Points on a hilly landscape, in no order, each with its height.
From any point a ball rolls to the lowest of the 2 points nearest to it. It stops when none of these is lower. Distance is the straight distance between rows; heights are no part of it.
Q_687: [113 181 137 186 193  74 123 112 150  93 113 173 158 119  68 148 114 183
 145 137 152 119  74 142 135 131  92 124 109 102 157  84  98 115 105 145
 140 138 190 157 140 101 100 196  56 134  97 140 125 103 101 129 109 179
 104]  height 3.52
Q_696: [153 159 167 148 152 103 124 151 146  98 153 138 139 144  82 146 120 130
 150 149 126 159  61 106  88 151 165 165 170  98  86 165 133 121 171  93
 149 100 107 110  99 112 126 128 157 153 156 133 138 133 113 125 110 124
 160]  height 4.46
Q_443: [148 174 155 133  99 109 121 102 163  70 169 142 116 164 133  98 105 110
 126 158 125 134  94 136 141 106 141 140 121 127 120 148 145 157 121 104
 174 155 113 167  41 130 129 133 126 143 186 143 135 125 109 139 120  67
 138]  height 7.40
Q_523: [115 115 111 130 177  97 118 107 144 176 109 134 159  69 113 163 119 126
  88  98 144 124 103 133 125 106 102  78  98 112 179 162 139 119  62 155
  79 139 162  94 175 157 108 105  75 122  87 161  75 121 129 149 107 147
 139]  height 5.58
Q_843: [141 147 152 108 133 114 124  83 147  95 163 117  97  83 109 155 132 102
 104 115 143 150 126  94  93 125 156 119 123 123 165 136 129 131 111 165
 152 136 126 105 168 112 139 124  75 155 123 165  86 111 117 185 143 165
  57]  height 2.56
Q_114: [132 122 111 139 110 109 135  92 110 188 125 102 148 103 127 130 150  83
 101 144 117 118 129 132 149 132 129 109 123 122 175 180 154 127 106 112
 100 143 124 117 142 170 136 105 114  93 145 151  88 132 145 123 144 128
 135]  height 2.34
Q_303: [ 87 140 114 101  98 125 131  96 120  84 143 153 133  91 158 131 103 130
 105 143 149 129 154 134 137  98  78  70  87 172 131  72  54 110 103 167
 156 145 117 119 150  54 147 109  74 132 131 109 134 125 102 204 119  89
 101]  height 3.51
Q_880: [ 93  99  90 144 169 142 100 166 120 211  66 128 155 129 152 139  67 132
 144  84 137 117 107 156 118  93  93 114 130 141  91 141 175 104 109  86
  61 115 125  60 110 161 104  74 165 124 117 118 134 122 131  95  92  93
 196]  height 6.16
Q_558: [110 118 113  95  85 129 110 107 115 124 127 127 116 102 186 129 131 138
 124 151 161 126 193 154 151 111  80 100  98 156 123  76  52  85 106 172
 142 126 114 113 164  72 162  98  68 118 145  62 164 134 147 176 125 107
 100]  height 3.80
Q_871: [116 136 120 150 170  96 141 127 101 163 113 133 151  95  68 149 175 152
 142 161 137 131 126 157 125 200 138 150 148  77 162 119  94 132 137 156
 104  89 184 166 175 135 115 180  88 101  82 124 106 150 128 102 125 196
 122]  height 4.25
Q_647: [160 165 126 141 102 124 140 160 121 125 167 174 152 141 117 120 117 115
 138 171 138 160 105 145 149 124 128 128 141 151  96 113  92  94 161 122
 148 109  88 118 140  70 180 104 152 127 161  93 178 165 125 143 140 109
 172]  height 6.73
Q_789: [128 149 153 142  70 141 124 140 162  93 183 157 128 174 185  64 127 133
 127 170 143 120 113 196 138 120 120 127 121 123  91  58  91 135 139 114
 163 125 107 144  90 118 144 128 182 163 176 101 187 181 128 139 149  77
 193]  height 4.56
Q_94: [167 141 144 118 123 108  95 146 145  94 157 161 149 135 117 139 129 108
 137 177 140 174 108 138 111 145 113 139 148 144  96 124  75  62 143 119
 139 124  89 119 144  48 187  79 105 125 178  88 184 143 136 181 115 148
 161]  height 6.87
Q_19: [156 136 152  97  71 142 110  88 172  66 177 119  82 164 161  94 117  96
  86 164 116 136 126 151 152 116 141 139 114 142 150 130 140 155 136 118
 183 164 107 176  49 134 147 126 102 125 196 127 143 126 127 146 132  78
  84]  height 7.46
Q_859: [132 125 192 114 148 147 128 167 135 105 147  83 105 135 128 143 173 125
 132  78 117 143 127 106  61 162 193 142 159  83 126  94 137 173 152 108
 124  64 123  92 201 164 104 142 192 196  92 187 109 121 143 134 170 171
 128]  height 2.99
Q_453: [ 86 101  99 150 192 111 100 136 126 188 117 122 166  78 138 171 132 154
 106  97 151 103 141 152 123 131  75  96 106 131 160 121 101  92  85 158
  59 112 174  81 176 171  99 138  69 121  71 122 117 127 164 120  94 175
 136]  height 5.36
Q_399: [ 96  74  91  97 133 158 111 152 128 177  65 115 112 126 173 127  68 140
 132  79 153 112 145 133 133  76  55 100 106 159 100 131 154 115  93  98
  78 132 132  73 104 141 105  71 122 130 101 114 145  99 137 134  82  94
 144]  height 6.31
Q_779: [125 137  68 117  97 144 173 107  69 152  99 133 106 140 148 116  98 101
 149 121 126 119 137 110 155 130 138 117 105 175 132 171 167 158 129 124
 138 158  96 156  54 123 143  96 127  73 123  90 123  94 107 120 139  73
 105]  height 2.97
Q_809: [125 140  94 159  93 122 141 126 126 111 145 165 139 127 133 130  77 134
 135 121 137 139 109 136 154  84  99 110 115 168  90 119 110 109 126 128
 135 152  83 105 121  68 142  90 160 115 157 106 171 138 101 114 123 101
 165]  height 6.60
Q_960: [138 127 125 103 111 110  88 145 163 108 134 131 135 124 151 120  56 105
 131 118 137 166 110 138 115  83  69 108 114 145  84 146 125  85  89  85
 131 163  99 102  72  78 146  27 134 149 188 123 151 144 107 127  71  78
 203]  height 5.75
Q_59: [145 136 123 152 106 114 123 133 146 174 122 135 148 143 125 110 102 115
 131 113 110 112 103 151 156  85 116 123 140 118 116 161 191 127 137  87
 109 127 100 109  93 184 103 111 187 138 154 155 117 135 120  81 120  94
 203]  height 5.86
Q_16: [114  98 124 114 110 128 105  77 156 168 115 111  98  89 182 116  98  87
  81 112 149 100 144 125 154  71  69  78  98 113 160 135 162 106  53 133
  86 162 151 108 127 178 111 108  80 133 143 174  83 132 125 159 110 120
 110]  height 5.90
Q_156: [ 70  97  73 137 192 129 118 141 103 212 104 121 202  86  99 167 172 162
 116 106 123 100 139 165 148 175 104 134 104 137 172 150  93  91  90 179
  50 108 189 114 194 164 104 165  74  65  69  98 128 126 158 103 100 183
 114]  height 5.06
Q_921: [ 97  82  90 104 158 142  76 134 139 166  78 147 109 126 188 129  87 149
 115  94 157 118 148 148 138  83  40 113 113 157 118 142 141  77  71 111
  76 164 138  93  84 140 116  67  70  94 139  99 158 115 170 131  53 119
 150]  height 6.45
Q_148: [ 95  33 134  79 142 164  56 154 165 109  80  99  92 150 160 154 114 146
 136  89 123 137 171  91  87  85  83 134 145 129  65 120 134  86 111  71
  96 124 138 106  94 125 111  71 129 146 146 105 140 128 160 125  71 123
 136]  height 1.40
Q_994: [133 131 134 134 187  96 129 107 109 164 104 118 148  93  84 151 178 128
  99 157 133 143 136 117 117 190 158 163 151  88 179 158 135 140 108 145
 127 120 194 169 144 167 138 154  71  91  92 163  71 119 141 113 135 195
  99]  height 4.64
Q_157: [160  91 131  89  62 179 133 171 143 113 148 108 120 133 150 114  91  78
 139  87 114 160 132  90 120  95 158  89 120 169  87 147 113 128 136  84
 116 124  65  74 133 101 124  64 207 161 143 124 143 147  96 132 137  68
 147]  height 6.90
Q_709: [104  89 117 152 137 151 160 135  92 159  95  98 125 143 119 132 169 156
 161 111 106  89 152 141 153 169 152 164 158 101 152  72 133 178 159 139
 134 104 156 151 146 207 106 184 200 142  75 142 145 127 153  63 177 169
 110]  height 5.76
Q_697: [151 103 121 116 156 138  60 168 114  95 126 109  91 145  98 150 155 139
 124 146 107 154 173  74 119 183 137 209 194 136  90 134 140  52 137 126
 146 140 122 145 137  65 199 101 127  64 150 109 165  97 156 137 103 220
  87]  height 5.52
Q_121: [122 163  74 169 114 100 127  96 120 139 134 171 142 124 140 113 121 130
  99 150 140 103 103 160 194 104  63 116 107 146 157 134 117  93  69 141
 114 179 143 139 113 107 130 122  80  90 158 125 151 127 127 129 100 125
 139]  height 6.85
Q_376: [111 123 114 165 107 152 179 126 109 175 124 117 143 144 115 102 151 128
 136 100  99  82 141 133 167 121 163 135 136 117 154 106 155 176 171 138
 126 119 134 138 134 204 107 178 187 145  92 145 142 128 131  40 166 116
 125]  height 5.56
Q_848: [143 154 115 157  59 122 122 110 177 141 168 105 127 145 158  93 123 105
  95 120  96 106 114 153 171  56  87 102 127 114 149 109 141 124 123 113
 121 159 110  77 118 171  98 120 170 168 170 175 142 140 100  80 111  90
 158]  height 5.59
Q_162: [119 115 205 103 149 127 105 167 182 120 145 136 114 129 137 135 148 137
 151 117 145 151 111 139  46 127 145 128 148  81 106  73 104 145 154 109
 124  51 149 119 173 158 114 129 154 207 122 133 100 160 139 176 157 136
 162]  height 2.08
Q_4: [118 118 205 111 156 116 104 150 185  96 140 111 121  98 112 140 125 141
 123 101 150 148 104 106  46 115 132  95 121 102 105  78 100 127 128 127
 138  69 154  90 207 115 108 113 116 210 115 152 101 147 127 179 141 120
 137]  height 2.49
Q_134: [136 150 145 111 113 110 138 115 130 112 130 151 131 140 145 107 103 121
 160 148 149 133 100 152 122 120 133 143 117 141 102 148 142 136 137 117
 163 137 110 179  50 112 151  88 120 119 186 101 129 137 129 153 126  72
 160]  height 7.33
Q_878: [111  76 103  98 180 161 119 146  46 206  69 126 148  85 137 187 144 153
 149 131 153 157 176 111  98 203 142 151 142 123 127 153 108 127 148 145
  84  90 147 122 159 131 148 119  96  87  73  80 118 111 141 123 110 172
 130]  height 4.27
Q_551: [153 139 146  99 100 103 123  74 149 118 182 122 109  81 139 115 160  60
  87 165 147 147 145 123  96 137 144 103 110 120 179 141 102 112 107 167
 148 132 131 142 181 126 162 141  38 129 149 165  73 150 133 191 167 137
  72]  height 1.97
Q_34: [133 107 126 135 195 137  86 179 110  98  99 136 118 151  89 161 109 178
 161 124 129 147 128  81 113 142 115 187 163 132  70 138 137 100 154  91
 124 130 150 133 107  96 131 122 155  97 126  97 149  99 145 113  89 184
 142]  height 4.97
Q_55: [115 106  98 105 119 156 141 128  84 120 100 133  78 157 151 120 115 135
 165 120 130 106 156 129 157 129 129 156 110 183 108 138 138 147 144 125
 159 174 112 181  55  88 143 128 126  78 124  79 141  78 137 143 130 108
  82]  height 2.32
Q_825: [137 157 160 125 121 117 145  92 158 142 142 134 120 107 134 118 161  98
 125 180 151 131 130 144 112 144 140 120 130 113 161 139 116 142 118 150
 143 108 161 148 137 131 139 147  65 133 144 135  88 154 126 158 149 121
 104]  height 2.59
Q_808: [106  76  87 119 175 156 149 130  49 230  76 105 177  80 114 153 176 128
 143 155 125 142 166 138 136 211 133 154 130 143 159 177 114 117 119 168
  95 112 164 143 159 131 160 142 110  36  93  81 100 118 158 103 136 158
 126]  height 4.11
Q_414: [159 189 121 181  77  99 159  88 146 116 169 145 151 163 121  92 131 109
  94 177  98 121 112 161 189 104 118 121 121 111 151 147 134 115 134 132
 148 172 111 140 114 146 121 156 135 125 168 168 129 138 115  91 125 109
 145]  height 5.31
Q_801: [125 178  85 188 135  87 171 124  93 128 147 161 186 100  98 146 125 159
 118 115 114 109 109 131 147 118 144  95 109 129 179 128 109 129 127 176
 123 135 145 112 195 100 103 168 108 136  80 159 114 116  98 110 158 143
 124]  height 2.81
Q_478: [115 120 151  97 114 147 144 134 122 135 113 135 108 163 178  72 108 117
 167 144 161 125 122 161 123 131 144 129 102 149  94 115 131 170 146 116
 141 100 118 177  49 124 152 115 135 118 144  84 127 149 123 147 144  41
 156]  height 7.24
Q_690: [118 109 193 119 170 125 102 128 169  89 127 117 105 132 120 142 153 176
 127 130 136 118 148 112  98 143 131 171 162  90 106  71 122 149 141 112
 136  90 180 157 123 153 101 171 104 166 120 133 120 120 142 130 132 176
  98]  height 3.18
Q_864: [143 143 174 128 115 131 102 128 167  80 164 129 117  93 109 140 150 126
 112 122 142 134 122 108 102 132 137 112 135 113 140  89  94 126 136 138
 153 113 138 102 193 113 111 129 109 195 125 164 118 145 117 173 146 154
  82]  height 2.88
Q_186: [118 110 164 130 187 129 100 107 127  75  96 112  89 153 107 137 144 176
 123 115 124 103 154  71 127 140 129 180 146 100 124  93 149 144 113 129
 144 140 188 164 104 154  99 197 101 138  97 140 113  78 137 110 116 196
  82]  height 3.50
Q_340: [160 132 132 152 171 139 109 181 135  96 124 122 120 156  83 161 114 157
 150 127 104 156  93  89  93 149 146 181 182 116  60 143 141 118 157  83
 139 106 111 117 135  87 130 133 183 137 129 126 155 128 114 104 109 173
 157]  height 4.71
Q_150: [101 117  91 158 148 115 137 146 104 196 125 127 194  82  90 162 176 152
 127 137 119 127 134 159 140 178 109 141 143 116 177 129  72  93 125 174
  72 108 169 127 206 131 139 158  91  74  99  99 122 156 155 110 113 189
 129]  height 4.68
Q_633: [100  97 124  80 146 139 117 131  92 172  89 112 133 100 155 148 164 143
 137 124 161 124 167 149  96 171 117 137 128 129 115 110 104 135 152 147
 109  93 156 137 161 128 138 129  86 119 111  85 125 131 158 145 131 143
 123]  height 3.70
Q_188: [127 145  81 129  82 125 152 110 110 130 144 121 126 121 117 147 110 129
 108 103 100 107 143 120 174 103 122 103 129 164 163 115 118 101 132 167
 129 162 110  84 178  84 141 122 135 123 100 142 151 121 102 124 145 153
  79]  height 2.82
Q_477: [155 119 122  99 107 165 111 165 121  52 156 103  82 143 119 151 122 133
 112 113  81 160 138  77 112 159 171 175 154 146  84 138 114 112 142 146
 164 144 111 103 169  40 160 112 134 103 126 113 168 117 125 160  99 178
  85]  height 5.94
Q_824: [119 126 152  83 124 117 126 118 104 142 112 129 104  97 150 116 149 122
 134 142 157 134 146 147  93 159 141 146 114 130 135 127 128 159 139 161
 140  96 144 152 126 132 149 126  74 138 116  97  92 134 143 176 160 111
 106]  height 3.16
Q_335: [138 105 118  94 113 171 146 173  99  88 126 103  99 137 112 146 110 119
 143  77  90 153 123  68 102 144 179 154 147 169  77 132 117 141 152 130
 141 109  78 106 150  65 148 109 160 130 104 100 144 104 104 149 139 128
  94]  height 6.13
Q_50: [122 189  96 185 163  65 162 108 139 112 135 188 185 114  74 132 107 156
 129 119 128 103  74 159 140 109 113  88  98 101 175 103 115 146 107 176
 118 130 169 152 159 104  92 169  81 140  83 150 105 104  91 121 128 158
 129]  height 3.20
Q_608: [138 149 169 142 126 110 136 128 147 121 157 139 127 165 134 100 167 128
 150 183 154 121  99 196 110 167 159 167 149  96 110 114 122 148 183 109
 155  89 123 169 101 161 136 161 159 147 177 118 139 174 134 134 164 109
 174]  height 4.35
Q_838: [112 133  78 129 176 113  92 118 133 144  88 156 112 127 137 159  81 136
  84 103 139 131 140 136 147  96  37 114  90 161 152 161 164  73  46 124
  95 196 127 108  61 125 114  94  60  79 152 128 153  86 154 134  55 123
 140]  height 6.58
Q_827: [110 115 127  99  75 152 128 147 134 126 144 133 122 128 188  97 112 136
 140 140 163 135 155 142 129 121 102  86  94 167  94  56  57 120 144 142
 137 112 109 119 151  90 156 115 126 153 135  75 181 153 122 177 155  85
 136]  height 4.10
Q_364: [ 99  94 123  94 141 135 131 129 105 186  71 136 134 112 169 132  97 133
 148 102 144 111 136 127 122 103  99 114 124 143  95 129 128 121 121 120
  88 118 126 113 101 126 123  90 105 122 124  94 120 119 128 134 120  94
 134]  height 6.44
Q_396: [138 188 109 187 114  98 196 104 121 135 147 164 164 169 103  88 141 123
 140 165 100 110  99 155 173 119 152 115 113 113 148 136 144 165 154 140
 149 133 114 161  97 154 101 177 155 127 133 147 128 143 118  78 139  90
 142]  height 5.12
Q_938: [166 135 136 109  89 146 187 151  92 152 126 147 142 116 151 102 105  78
 173  82 155 161 111 110  83  98 182  53  69 163 125 143 130 171 134 132
 114  90  72 102 150 124 143 107 169 153  99 139  82 135  85 166 190  40
 144]  height 7.09
Q_711: [114 148  88 106  73 128 162  99 110 114 150 138 129  89 173 131 108 131
 110 107 131 126 159 135 170  93 108  60  94 166 162  96  94 116 104 173
 139 163  88  85 178  90 139 114 106 133 103 118 143 122  96 164 155 110
  87]  height 3.19
Q_626: [165 149 125 139 101 105 143  81 139 150 153 125 148  95 125 139 133  85
 111 123 117 120 105 152 144  78 119  59 110 113 182 170 149 110  99 123
  92 153 112  91 166 150 116 123 135 140 132 192  78 142 121 139 132 114
 156]  height 1.60
Q_497: [149 170 120 157  57 122 160 118 150 180 136 124 156 154 149  65 113  94
 133 118 116 106 111 168 163  62 125  76 106 106 141 127 155 153 133 106
 105 141  98 117 118 195  96 134 189 171 145 164 125 146 107  73 140  69
 192]  height 5.70
Q_547: [154 155 126 145  62 119 107 137 167 135 165 121 150 102 155  99 107  90
 111 125 122 136 112 151 145  74 108  56 126 108 143 145 136 103 105  99
  98 145 100  64 159 149 128  99 176 167 158 168 111 160 112 133 117 110
 203]  height 0.92
Q_679: [137 115 151 117 176 124 103  82  91 152  90  88 127  95 126 134 151 113
 106 150 136 142 164  86 115 182 160 153 151  84 178 187 181 139  99 135
 114 136 161 161 129 201 127 155  99 108 106 159  64 112 145 117 129 186
  95]  height 4.55
Q_924: [121 143 111 153 144 121 138 126 109 142 129 115 134 114  83 163 126 151
 114 108 110 110 117 103 143 113 122 128 139 125 160 125 143 111 134 155
 118 143 149 104 179 127 117 152 133 126  71 157 126 115 126  98 134 184
 107]  height 2.23
Q_431: [102  94 181  93 155 137  66 123 181  84 104 130  98 140 138 140 116 146
 120 136 144 136 140 118  82 124 112 151 146 113  91  88 126 128 123 105
 141  96 160 151 100 123 129 117  97 157 157 122 125 123 154 167 110 135
 115]  height 2.80
Q_122: [161  88 114  91 144 162  63 160 124  40 133 116  81 159 114 153 136 146
 126 134  73 157 152  59 106 171 163 192 174 148  55 133 108  99 126 117
 150 158 121 147 120  38 156 120 145  76 153 109 162 102 141 141 102 181
  91]  height 5.78
Q_967: [141 185 140 176 123  99 177 140 137 114 168 159 130 187 113  81 165 117
 148 185 157 126  80 176 106 176 186 144  99 116 124 108 116 184 184 142
 170 112 104 175  90 137 128 197 139 121 135 110 143 161 123 130 171  81
 160]  height 4.65
Q_649: [151 141 113 138  92 119  80 110 155 114 145 156 117 136 155 110  86 123
 113 152 132 137 112 166 162  92  59 124 133 116 126 143 139  90  88  85
 136 174 125 115  60 114 139  88 131 125 191 125 143 123 133 123  83  92
 181]  height 5.61
Q_367: [137 143 152 132 180 136 113 109  99 102  99  85 121 112  80 142 147 146
 105 146 109 137 160  69 127 181 162 179 179  99 155 171 189 124 119 124
 150 141 152 138 113 163 130 155 136  96 100 172 100 104 138  94 108 210
  95]  height 4.18
Q_507: [154 124 102 121  86 159 148 176 124  95 136 115 133 159 114 146  77  96
 125  83  83 157  88  79 130 109 166 120 136 163  59 175 146 118 140  88
 123 140  58  77 127  88 155  69 218 121 145 128 150 137  88 105 126  83
 135]  height 6.80
Q_311: [125 110 149  96 135 112 101 134 122 123 146 150 121 136 150 123 143 131
 156 166 169 145 148 161  98 144 106 138 136 140  88 103  75 102 157 129
 132  90 129 149 122  79 183  89  96 134 179  76 146 161 154 182 131 116
 161]  height 7.01
Q_406: [120  72 112  63 154 167 112 142  88 104  90 124  86 142 151 135 113 160
 155 113 130 123 182 102 109 145 126 155 120 178  91 119 122 126 132 137
 135 138 125 159  58  57 162 111 122  83 129  65 130  85 149 158 108 117
  83]  height 1.57
Q_667: [151 141  87 139  91 139 148 163 122 123 146 150 144 134 126 152  60  94
 146 101 109 154  94 103 148  86 114 100 127 163  84 166 139  88 123  99
 135 148  60  87  87  70 147  48 190 118 160 124 163 136  96 124 107  68
 182]  height 6.70
Q_461: [128 126  95 175 120 116 127 152 140 199 110 133 164 111 135 116  67 118
 128  70 128 108  98 148 149  61  95  90 123 130 128 149 199 123 104  90
  79 129 120  62 113 167  83  86 194 146 121 155 124 121 105  83 101  75
 210]  height 6.00
Q_925: [136 129 165 163 199 121  93 135 114  65 103  97 105 144  73 153 141 174
 132 127 109 139 152  50 127 166 150 208 180  86 136 131 194 127 108 119
 153 145 156 153 111 165  97 203 159 117  94 164 109  73 120  66 109 213
 103]  height 3.84
Q_576: [133 138 151 169 201  88 113 109 144 119  97 153 133 118  70 139 157 177
 147 164 150 116 105 130 125 159 121 174 143  75 157  94 110 123 138 133
 134 114 195 182 133 130 112 202  70 129 106 137 126 122 138 123 118 204
 100]  height 3.85
Q_868: [147 162 126 132 130 111 160 102 119 111 129 140 117 121 103 147 125 117
 115 139 118 137 124 105 145 126 135 128 126 135 152 164 153 129 127 132
 154 156 113 141  86 115 130 117 114 107 134 132 107 113 125 130 132 124
 108]  height 3.82
Q_962: [162 154 127 164  74 123 115  99 189 113 175 139 129 155 139  91 118 122
  99 165 123 129 123 169 195  82  84 111 153 128 135 118 127  84 123 107
 145 167 118 107 111 136 137 129 144 147 199 156 166 137 121  88 102 115
 152]  height 5.46
Q_30: [161 180 142 135 159  96 161 118 118 114 133 128 130 125  73 160 126 113
 136 151 129 161  98 114 101 152 168 145 136 112 122 196 166 154 152 117
 157 124 104 146 104 127 132 113 126 126 136 153  95 125 120 124 124 142
 143]  height 4.14
Q_491: [108  95  94 133 137 124 139 102  95 206  85 103 154  92 124 137 165  93
 102 154 124 124 161 130 160 170 120 150 122 144 180 199 135 122 101 149
  98 158 160 136 140 161 149 124  83  59 106 118 108 118 151 117 127 147
 111]  height 3.22
Q_728: [128 120 164 129 124 147 130 155 168  76 138  80 111 144 113 134 153 146
 114  92 104 125 121  79 108 138 166 149 156  99 125 113 158 155 147 115
 143  95 125 107 149 169  87 165 168 162 109 166 128 107 128 105 149 159
  93]  height 3.32
Q_45: [113 161 150 143 139  98 171  81 147 159 137 125 160 112 130  98 139 115
 129 109 116  89 109 137 162 111 165 102  92  92 194 134 157 185 125 155
 132 125 162 141 125 193  83 167  97 151  98 175  56 129 120 126 158 112
 115]  height 7.34
Q_512: [117 143 150 135  67 151 139 132 159 110 166 144 130 155 180  86 163 135
 118 157 136 107 140 167 143 122 123 125 122 139 111  48  81 134 140 139
 144 120 120 134 155 113 139 147 151 172 146 116 178 162 130 150 171  96
 135]  height 4.36
Q_36: [136 135 116 123  89 121 164  82 116 137 127 114 117 150 135 127 117  91
 130 132 108 135 135 124 163 113 135 139 120 140 131 187 172 145 137 102
 150 181  97 143  68 159 133 111 143 105 151 135 125 116 122 102 125  95
 118]  height 3.47
Q_898: [111 146  64 154 165 100 123 100 104 131 117 182 133 119 102 158  93 165
 116 123 131 118 105 137 161 113  63 136 101 153 159 152 134  83  77 144
 132 206 140 134  88  86 124 114  63  57 139 117 150  93 150 145  79 153
 124]  height 6.72
Q_258: [102  97 120 143 162 171 155 135  45 156  90  92 158 130  99 137 155 165
 153  81  86 100 150 105 144 169 152 148 144 120 167 108 178 181 134 141
 121 100 173 124 161 208  96 186 208 130  44 146 132 129 139  23 160 171
  97]  height 5.95
Q_637: [116 136 113 172 146  94 131 105 125 151 123 156 154 115 103 128 155 156
 115 153 144  88 109 175 164 121  82 135 128 122 162 109 113 106 111 155
 117 150 161 159 130 133 129 158  92 109 127 115 133 131 146 114  99 159
 134]  height 6.97
Q_602: [115  98 126 117 154 127 115  73 139 187 121 103 127  70 151 140 124  83
  82 120 147 114 144 121 136 105  99  89  99 103 199 188 157 129  61 152
  76 142 167 122 140 179 113 123  55 111 122 148  70 117 130 165 114 144
  92]  height 5.77
Q_216: [137 128 110 141  54 177 168 161 137  73 175 120 120 185 152  92 120 108
 130 108  98 137 104 112 133 115 174 113 127 171  88 113 106 159 162 116
 151 131  63 117 136  96 119 129 220 142 141 110 184 140 109 122 143  86
 123]  height 6.40
Q_849: [127 148 158 133 121  98 165 104 149 153 137 115 121 114 107 104 188  91
 103 163 135 113 139 167 139 174 168 130 123  91 170 117 111 163 155 158
 140 109 156 173 147 173 128 183 100 131 129 142  84 166 140 131 167 139
  86]  height 3.09
Q_910: [128 134  98 164  74 165 156 181 124 108 159 144 143 141 143 116  92 124
 139 112 122 129 106 108 142  97 137 100 115 179  87 107  90 120 145 120
 122 131  62  99 151  75 141 100 206 147 114 100 180 155  99 121 157  92
 161]  height 6.50
Q_857: [144 171 109 190 104 119 200 125 119 125 148 134 141 180  87 107 174 140
 153 140  77  97 116 144 173 145 157 144 125 115 156 125 152 187 181 151
 137 127 113 159 143 174 102 209 189 122 121 144 145 143 135  40 169 109
 120]  height 5.34
Q_117: [108 106 147  75 113 132  81  99 177  83 134 133 103 130 146 130  88 135
 109 139 126 131 147 109 114  83  90 128 128 144  95 120 109  89 106 106
 134 149 140 136  81  98 129  78  86 157 170 122 132 121 133 156  99 107
 106]  height 2.38
Q_378: [142 133 127 107  77 154 167 150 108  87 151 106  95 156 127 111 121 106
 119 111  98 141 117  97 126 129 174 114 137 162  90 149 119 145 160 132
 166 142  75 115 125 101 157 112 152 130 122 126 159 117 107 136 133 103
  92]  height 6.28
Q_342: [155 102 168  64  75 173 166 149 109 125 142  99 113 125 163  91 120  64
 151  84 131 160 118 105  91  98 199  93  93 165 109 150 135 177 136 104
 127 104  57  98 128 120 119  93 173 166 128 144 111 123  90 165 161  55
 119]  height 7.00
Q_508: [ 93  45 123  77 164 181  67 153 126  97  66 123  84 163 166 147 106 181
 152  91 131 113 183 100 108 116 106 166 135 165  46 109 121 123 135  94
 118 130 142 155  65  94 115  98 140 120 117  59 149  98 149 131  82 116
 126]  height 0.50
Q_202: [126 150 152 133 108 118 142 119 164 146 184 127 126 176 136 103 211 111
 118 174 140 127 114 193 110 171 142 140 141  74 135  82  91 166 179 134
 153  88 137 163 160 186 141 179 147 169 168 148 145 201 153 131 184 121
 148]  height 4.02
Q_482: [143 117 128 128 193 141  81 145 106  97  95 123 106 140  90 173 127 164
 129 149 136 140 154  74 107 155 122 173 166 120 114 152 156 103 127 106
 136 148 142 149 105  92 155 125  96  85 133 117 144  91 147 135  90 197
  90]  height 5.22
Q_736: [132 154 123 139  96 123 171 121 117 150 151 117 119 157 128 105 199 105
 130 177 125 117 147 176 133 186 170 138 133 118 139 101  91 171 175 165
 151 106 122 175 154 166 140 171 134 115 127 125 138 162 152 130 187 139
 101]  height 3.57
Q_500: [126 117 160 123 175 136  90 156 137  70 104 102 125 149  89 163 138 178
 136 108  88 146 135  65  99 152 155 182 186  87 110 140 161 122 127 101
 138 102 144 116 136 157  77 169 173 161 101 162 133 104 118  95 119 195
 123]  height 3.63
Q_613: [152 200 122 191 127  91 178 129 131 108 154 176 130 166  97  93 128 159
 174 172 141 103  81 182 163 134 144 152 111 122 145 137 108 171 170 137
 173 152 113 199  75 107 123 190 155 100 142 116 138 138 121  94 146  97
 135]  height 4.90
Q_796: [120 101 104 143 164 156 130 134  56 171  90  80 150 119  93 159 161 149
 127 116  97  94 158  98 143 183 142 159 156 125 179 145 169 133 122 147
 108 127 162 111 170 176 118 156 168  79  58 152 134 123 139  44 137 196
 106]  height 6.17
Q_369: [138 135 135 123 110 119 170 137 110 169 137 137 153 105 155  98 131  95
 153 100 145 115 123 140 101  98 158  51  90 137 163 135 136 174 145 132
 108 101 101 107 173 154 104 134 150 178  88 149  75 120  98 156 173  73
 145]  height 7.18
Q_10: [134 107 192  82 109 149 112 154 165  99 161  89  89 127 134 117 164 102
 122 119 136 156 130 128  52 165 184 132 144  96 110 106 125 157 156 103
 147  63 113 109 171 157 127 130 156 176 136 149 119 154 129 173 154 141
 129]  height 2.57
Q_552: [121 139 151 120 151 110 178 132 121 164 119 126 156  97 138 112 148 112
 151  88 131  97 118 126 113 113 181  79  90  98 179 113 154 186 134 147
 108  81 150 136 185 179  93 166 125 174  75 154  61 127 109 122 188 109
 119]  height 7.26
Q_731: [ 97  95 170  84 169 123 105 133 127 144  97 133 122 127 164 106 107 132
 180 147 178 136 151 160  86 124 116 129 116 137  75  95 115 143 155 124
 128  86 136 167  91 114 154  88 108 133 145  78 117 153 155 158 132  90
 159]  height 7.13
Q_673: [109  72 143  85 121 169  55 157 174  55 121 123  83 144 142 140 101 152
  98 117 102 136 155  78 117  95  90 140 132 143  59 113 105  74 111  86
 136 155 121 129  83  77 120  90 113 135 172 106 155 103 139 139  70 125
 117]  height 1.98

Where does a ball stop that starts at each point below?
Q_938: Q_508
Q_311: Q_508
Q_613: Q_825
Q_335: Q_508
Q_512: Q_924
Q_679: Q_162
Q_696: Q_508

Call two points neighbours if one is among the 2 nearest of the other. Go from one point of each pair to the other, from neighbour to neighbour, staying as low as possible. Name the highest point that can't be avoided.
Q_547, Q_508: Q_878
Q_825, Q_871: Q_789
Q_162, Q_508: Q_925
Q_825, Q_162: Q_864
